Each row is a point on a landscape with many valleys, with its height.
A ball rolls from a point to the lowest of its 4 nearest points, and stops where none of them is lower. Distance is the straight distance between rows; heights are no part of it.
j297 (h 71.0): [157 157 109  87  91 130 118 142 146 112 179  82 112 125 140 140 129 125
 148 102 149 125 168]
j596 (h 74.8): [165 140 116 106 117 122 151 145 167  86 184  57 123 137 122 137 146 193
 143  92 163 102 195]
j523 (h 73.6): [106  95 162 190 159 134 152  57  83 132  65 173 127 157 110 117 152 131
  79 164 115 126 104]
j895 (h 52.5): [134 103 139 169 119 158 153 112 126  81 155  96 174 125 116 143 136 182
 119 113 136 144 152]
j781 (h 41.3): [151 141 151  79 143  96  93 136 179 133 166  69 153  95  83 151 178 104
  95 109 110 103 161]
j996 (h 67.4): [153 158 118 100  92 141 103 151 162 124 182  93 142 128 107 141 155 131
 117 118 157  97 153]
j806 (h 21.8): [126  99 209 174 151 145 158  87 129  90 129 102 184 120  94 127 158 156
 100 134 107 120 138]
j980 (h 66.5): [176 152  55  92  70 181 105 173 119 134 152 110 138 111 132 112 122  91
 151 105 205 123 138]
j137 (h 76.9): [ 97  65 112 187 132 161 154  73  73  99  60 170 146 154 113 125 153 121
  82 184 143 115 108]
j518 (h 62.0): [142  91  49 201 136 158 142 102  67 130  49 180 109 136  87 101 158 109
  95 163 150 136 100]
j915 (h 15.2): [150 159  92  98  89 127 106 159 108 135 148 131 125 120 144 108 103 119
 163 109 160 148 111]
j935 (h 54.6): [112 126 146 155 156 123 130 110 108 150  84 141 129 130 138 117 144 131
 126 134 104 127  93]
j559 (h 83.1): [103 135 125 151 155  89 145 116  81 158  27 184 110 151 169  97 105 123
 109 172 100 148  57]
j391 (h 51.2): [150 138 159  84 119 100 123 151 201 114 193  64 158  95  72 154 163 147
 116 126 110 110 184]
j455 (h 60.2): [ 84  70 171 201 143 155 165  53  99  75  96 158 150 149 122 133 143 147
  77 171 104 131 128]
j756 (h 49.3): [124 115 124 160 117 155 131 130 120  93 141 129 163 124 140 141 122 155
 129 132 134 150 132]
j184 (h 14.3): [108 100 164 175 104 135 162 101  98  73 123 147 140 142 156 130 114 174
 114 163 114 168 135]
j154 (h 88.6): [124 110  81 160 135  80 139 112  53 155  31 201  91 150 131 113  83 100
 124 177 129 132  47]
j943 (h 78.1): [124 131 166 102 134 103 144 143 181  94 186  72 103 120 144 157 124 166
 146 109  98 129 183]
j380 (h 89.4): [125 108  86 179 116 172 131 117  66  85  84 154 159 139 142 108 119 123
 128 146 159 135 105]
j524 (h 54.0): [113 128  97 150 136 115 131 144  93 163  82 175 137 138 155 104 104 100
 134 146 139 143  69]
j572 (h 60.6): [149 147 101 115 123 155  95 140 159 178 127 106 152  90  75 125 159  88
 128  99 159  82 133]
j794 (h 86.8): [105 100 142 171 129 125 156  98  76 100  79 163 134 161 154 129 117 149
 111 163 120 152 103]
j376 (h 73.3): [155 142 101 107 104 187  93 145 153 126 154  84 174 113  98 127 146 121
 136 103 170  96 163]
j424 (h 52.9): [123 105 125 164 125 203 133 119 117 126 126 117 167 106  89 128 147 124
 124 131 158 102 128]
j868 (h 70.7): [131 116 185 122 150 130 143 118 184 117 172  94 136 127 120 148 147 178
 122 124 117 138 168]
j282 (h 43.1): [145 186  76  48 113 124  80 143 135 182 115 137 118 106 133 121 134  45
 134 110 118 108 115]
j751 (h 66.0): [163 120 137 115 110 113 147 161 189  85 198  36 140 105  83 134 172 179
 107 101 149 102 208]
j464 (h 89.5): [134  98  87 165 105 125 128 130  66 119  71 151 134 151 143 103  87 124
 141 144 156 152  81]
j845 (h 49.9): [139 134 152 109 138 133  94 143 168 156 146  89 155 110  73 131 165 121
 111 111 136  92 156]
j862 (h 33.3): [ 94  81 164 174  95 119 169 113  92  69 121 153 119 164 188 148  81 161
 113 190 112 185 136]
j944 (h 38.4): [100  74 169 197 111 136 174  75 100  50 126 151 141 163 172 163 134 175
 101 179 133 165 153]
j437 (h 81.9): [109 136 132 163 186 108 151 101 120 183  61 199 101 148 129  98 142 120
 102 136  94 125  71]
j327 (h 42.8): [145 114  90 152 114 189 108 143 111 130 119 133 152 109 101  96 153 113
 135 122 171 109 131]
j149 (h 68.2): [144 123 152 134 124 125 138 129 166  81 182  80 116 126 118 141 132 181
 141 110 127 118 194]
j348 (h 39.2): [131 131 147 108 130 138 110 114 149 137 154 127 148 110 125 141 132 138
 124 115 128 129 136]
j375 (h 56.1): [162 122 131 107 125 146 121 137 178 111 170  54 172 117  76 145 162 163
 111 107 134 100 187]
j890 (h 37.7): [125 115 151 145 116 125 172 111 125  87 152 122 115 134 164 136 110 180
 132 141 117 159 157]
j919 (h 30.2): [117 148 185 107 159 103 105 120 161 171 144 141 128 129 130 135 132  95
 146 118  79 115 115]
j368 (h 71.1): [160 151  86  91  67 139 133 160 151  98 179  70 125 131 131 129 141 151
 153  85 179 103 175]
j634 (h 53.9): [ 92 123 149 148 138 114 160 115 124 104 119 156 133 134 161 138 113 139
 138 143  95 172 109]
j220 (h 63.7): [ 86 115 188 142 145  95 163  95 120 121 107 188 103 152 177 142  95 144
 133 164  66 168 101]
j545 (h 81.8): [129  80  55 207  91 144 121 111  41 104  70 165 126 164 130 115 102 104
 119 175 177 146 102]
j436 (h 77.0): [116 111 133 159 107 133 147 108  85 103  88 152 137 134 166 111 107 133
 127 159 143 158  99]
j91 (h 48.3): [161 133 156  92 130 122  99 155 186 136 176  68 165 109  62 149 178 130
  98 116 119  99 180]
j352 (h 59.6): [154 107 123 130 119 160  83 156 174 132 134 103 174  93  36 121 175 117
 117 109 171  66 152]
j535 (h 74.9): [ 78 105 150 164 146  99 141  99 104 128  69 192 109 154 146 116 101 131
 116 147  80 143  83]
j97 (h 76.8): [140 179 112  57 102  84 131 151 162 135 181  80 100 119 121 162 126 103
 138 105 117 119 164]
j429 (h 42.6): [ 99 111 174 119 170 118 137 124 140 130 123 162 125 137 140 135 122 137
 137 135  82 143 101]
j409 (h 82.2): [120 137 147  79 126  84 148 120 161 111 188  80  53 132 163 136 102 153
 173 111  98 136 176]
j628 (h 59.4): [138 162 104  87 152 116  69 149 143 209 101 158  89 118  97 135 153  51
 120  95 122  88  95]
j937 (h 51.1): [104 139 120 111 141  96 127 137 106 142  95 165 107 149 167 111  60 113
 155 132 115 144  87]
j507 (h 56.3): [140 181 111  56 130 114  74 137 153 174 128 101 124 103 103 147 167  47
 113 104 113  91 130]
j956 (h 42.9): [143 128 109 144 108 172 131 144 115 114 137 124 144 121 142 118 121 148
 133 124 161 145 126]
j599 (h 59.3): [137 154 113  76 110 144  90 150 156 149 150  97 146  94 103 133 173  93
 135  94 138  94 143]
j88 (h 34.7): [121 137 156  80 144 115 118 123 158 139 176 135 107 136 142 139 109 141
 160 114 108 149 137]
j601 (h 71.3): [105 127 145 110 135 114 151 137 142  84 191  97  73 153 160 131  95 182
 165 113 118 146 180]
j688 (h 36.7): [123 143 137 107 145 114 121 138 127 182 105 162  93 139 144  96  99 105
 136 123 119 128  92]
j493 (h 66.9): [163 158  84  77  90 141 103 167 151 129 170  86 134 103 123 119 132 114
 135 102 152 100 154]
j904 (h 71.5): [ 87 116 204 169 197  94 160  77 119 125 102 180 108 142 137 136 132 132
 112 147  75 135 110]
j215 (h 30.5): [136 140 158  77 148 104 106 124 167 149 160 108 129 121 120 152 143 119
 121 113 109 126 148]
j556 (h 59.7): [159 152 120  95 113 112 125 158 165 102 184  55 138  99 107 157 157 139
 133  99 131 106 196]
j386 (h 71.2): [158 146  81 135 110 185  91 152 145 168 112 124 143  79  55 119 170 102
 108 116 167  53 145]
j952 (h 55.5): [160 142  75 103 101 186  90 157 138 141 112 138 155 102 101 109 135  88
 140 104 190 102 120]
j876 (h 62.9): [148 110 149 132 150 148 126 120 197 110 171  82 167  96  82 149 150 173
 119 129 137 118 159]
j577 (h 38.2): [115 147  97 124 153 114 109 135 112 178  75 181 103 125 140  95 115  96
 132 128 131 116  77]
j145 (h 52.8): [124 107 124 157  98 157 165 146  92  90 144  94 135 131 154 128 104 183
 140 130 153 167 147]
j323 (h 52.7): [104 139 122 119 118 110 114 152  88 145 101 165 110 145 174 123  67 114
 152 151 137 152  87]
j263 (h 69.0): [106 109 126 171 168 108 151  99  81 147  49 173 119 158 110 118 120 110
 112 150 114 137  83]
j787 (h 53.0): [ 91 102 169 161 128 112 158 106 115 109 136 166 108 148 169 137  93 155
 128 145  92 183 119]
j683 (h 65.2): [130 138 167  80 181  77 115 114 187 124 204  72 125 106  96 155 139 146
 112 120  86 116 174]
j396 (h 37.8): [ 89 101 169 175 108  99 166 101  93  72 117 168 110 141 192 129  84 164
 130 176  98 177 132]
j203 (h 75.5): [145 183  81  41  77 105  95 161 128 127 172  93  87 120 148 125 119  89
 149  95 143 133 153]
j886 (h 87.1): [117 149 139  80 110  75 133 135 185 111 201  44  84 127 130 159 135 137
 151  98  92 119 199]
j85 (h 64.7): [117 129 142 141 135 112 153 134  99 107 107 166 105 139 189 130  85 141
 141 160 116 165  98]
j449 (h 16.8): [110 182 147  74 131  89  95 125 156 161 154 117 104 125 137 135 133  89
 141 101 103 121 118]
j127 (h 30.1): [127 118  98 171 137 155 112 114 110 159  69 155 130 127 116 117 139 118
 136 115 163 109  97]
j404 (h 59.5): [135 140 132 128 101 141 142 155 151  90 190 103 129 128 121 132 136 165
 147 119 146 132 145]
j757 (h 54.2): [104 131 158 130 118 126 149 136 138  97 171 138 114 137 183 132  74 172
 164 133  94 161 130]
j963 (h 47.6): [119 131 141 135 154 148 119 128 137 184 118 141 140 130 113 118 155  99
 122  98 137 113 103]
j193 (h 42.7): [124 147 157  71 173 105 101 123 168 202 119 134 125 113  97 151 151  91
 118 104 103  87 115]
j413 (h 36.0): [142 142  90 120 116 133  99 140 116 167 102 143 133 121 133  98 141  84
 136 111 156 111  82]
j853 (h 19.8): [144 156  95  93 133 119  97 171 110 175 101 153 113 137 143  91 109  84
 146 116 136 124  91]
j773 (h 49.8): [142 127 151 114 127 143 159 129 145 110 166 120 113 130 172 145 119 172
 143 122 124 154 152]
j171 (h 59.9): [132 115 102 135 151 169 101 143 129 185 105 127 155 113  73  98 169 110
 118 110 156  85 122]
j649 (h 47.1): [136 100  82 181 145 155 141 121  98 159  53 174 116 140 125 100 143 112
 105 140 132 108  80]
j169 (h 60.4): [142 123 132 129 108 139 171 135 136  97 188  86 105 123 169 128 105 185
 162 106 127 139 180]
j805 (h 36.3): [118 109 180 158 141 142 148  98 131 108 146 126 150 127 133 148 139 149
 125 126 101 155 143]
j988 (h 38.6): [142 152  97 113 130 114 115 170  95 158  95 171 117 131 153  98  59  86
 151 134 144 164  70]
j953 (h 77.1): [129  98  47 187 112 103 131 121  47 139  47 174 108 142 135 118  97 104
 124 183 144 132  72]
j795 (h 60.0): [119 108  83 170 141 138 136 122  70 147  55 187 111 133 152  91 131 121
 121 151 137 128  65]
j884 (h 66.1): [115  95 140 186 155 154 155  92 110 126  88 147 138 131  92 130 160 131
  94 120 118 109  97]
j808 (h 30.4): [154 131  87 142 125 150 107 143 120 141 118 138 146 125 120 116 127 108
 148 120 167 123 115]
j573 (h 66.2): [ 99 121 116 147 119  99 154 139  49 130  71 178 116 148 170 111  50 115
 136 166 138 179  76]
j797 (h 28.9): [142 175 114  65 121 124 104 156 157 162 154 139 116 130 161 120 121  82
 138 123 134 134 111]
j990 (h 72.0): [ 76  91 212 173 179 117 168  69 102 116 109 157 130 161 135 157 124 151
 104 145  70 147 123]
j167 (h 62.3): [121 142 129 118 127 135 139 144 124 130 123 145 119 151 153 120  94 129
 158 143 131 152 111]
j863 (h 42.0): [152 141  77 135  87 177 108 146 101 119 122 122 164 128 136 110 119 123
 157 115 174 106 120]
j246 (h 50.6): [152 167 147  61 140  73  89 135 178 153 177  84 119  99  83 171 156  88
 105 108  85 113 162]
j296 (h 59.1): [134 152 153  67 160  65 100 142 207 130 194  68 119 104  89 160 162 121
 108 110  72 128 187]

Where does a ball stop that starts at each point below?
j943 -> j184
j297 -> j781
j368 -> j781

Call two points neighbours if one is among the 4 nearest of the other. Go from one point of each pair to the other, from neighbour to neighbour, staying as low as possible. Name the highest point that can't be avoided.
j127, j853 -> j808
j806, j184 -> j890
j449, j853 -> j797
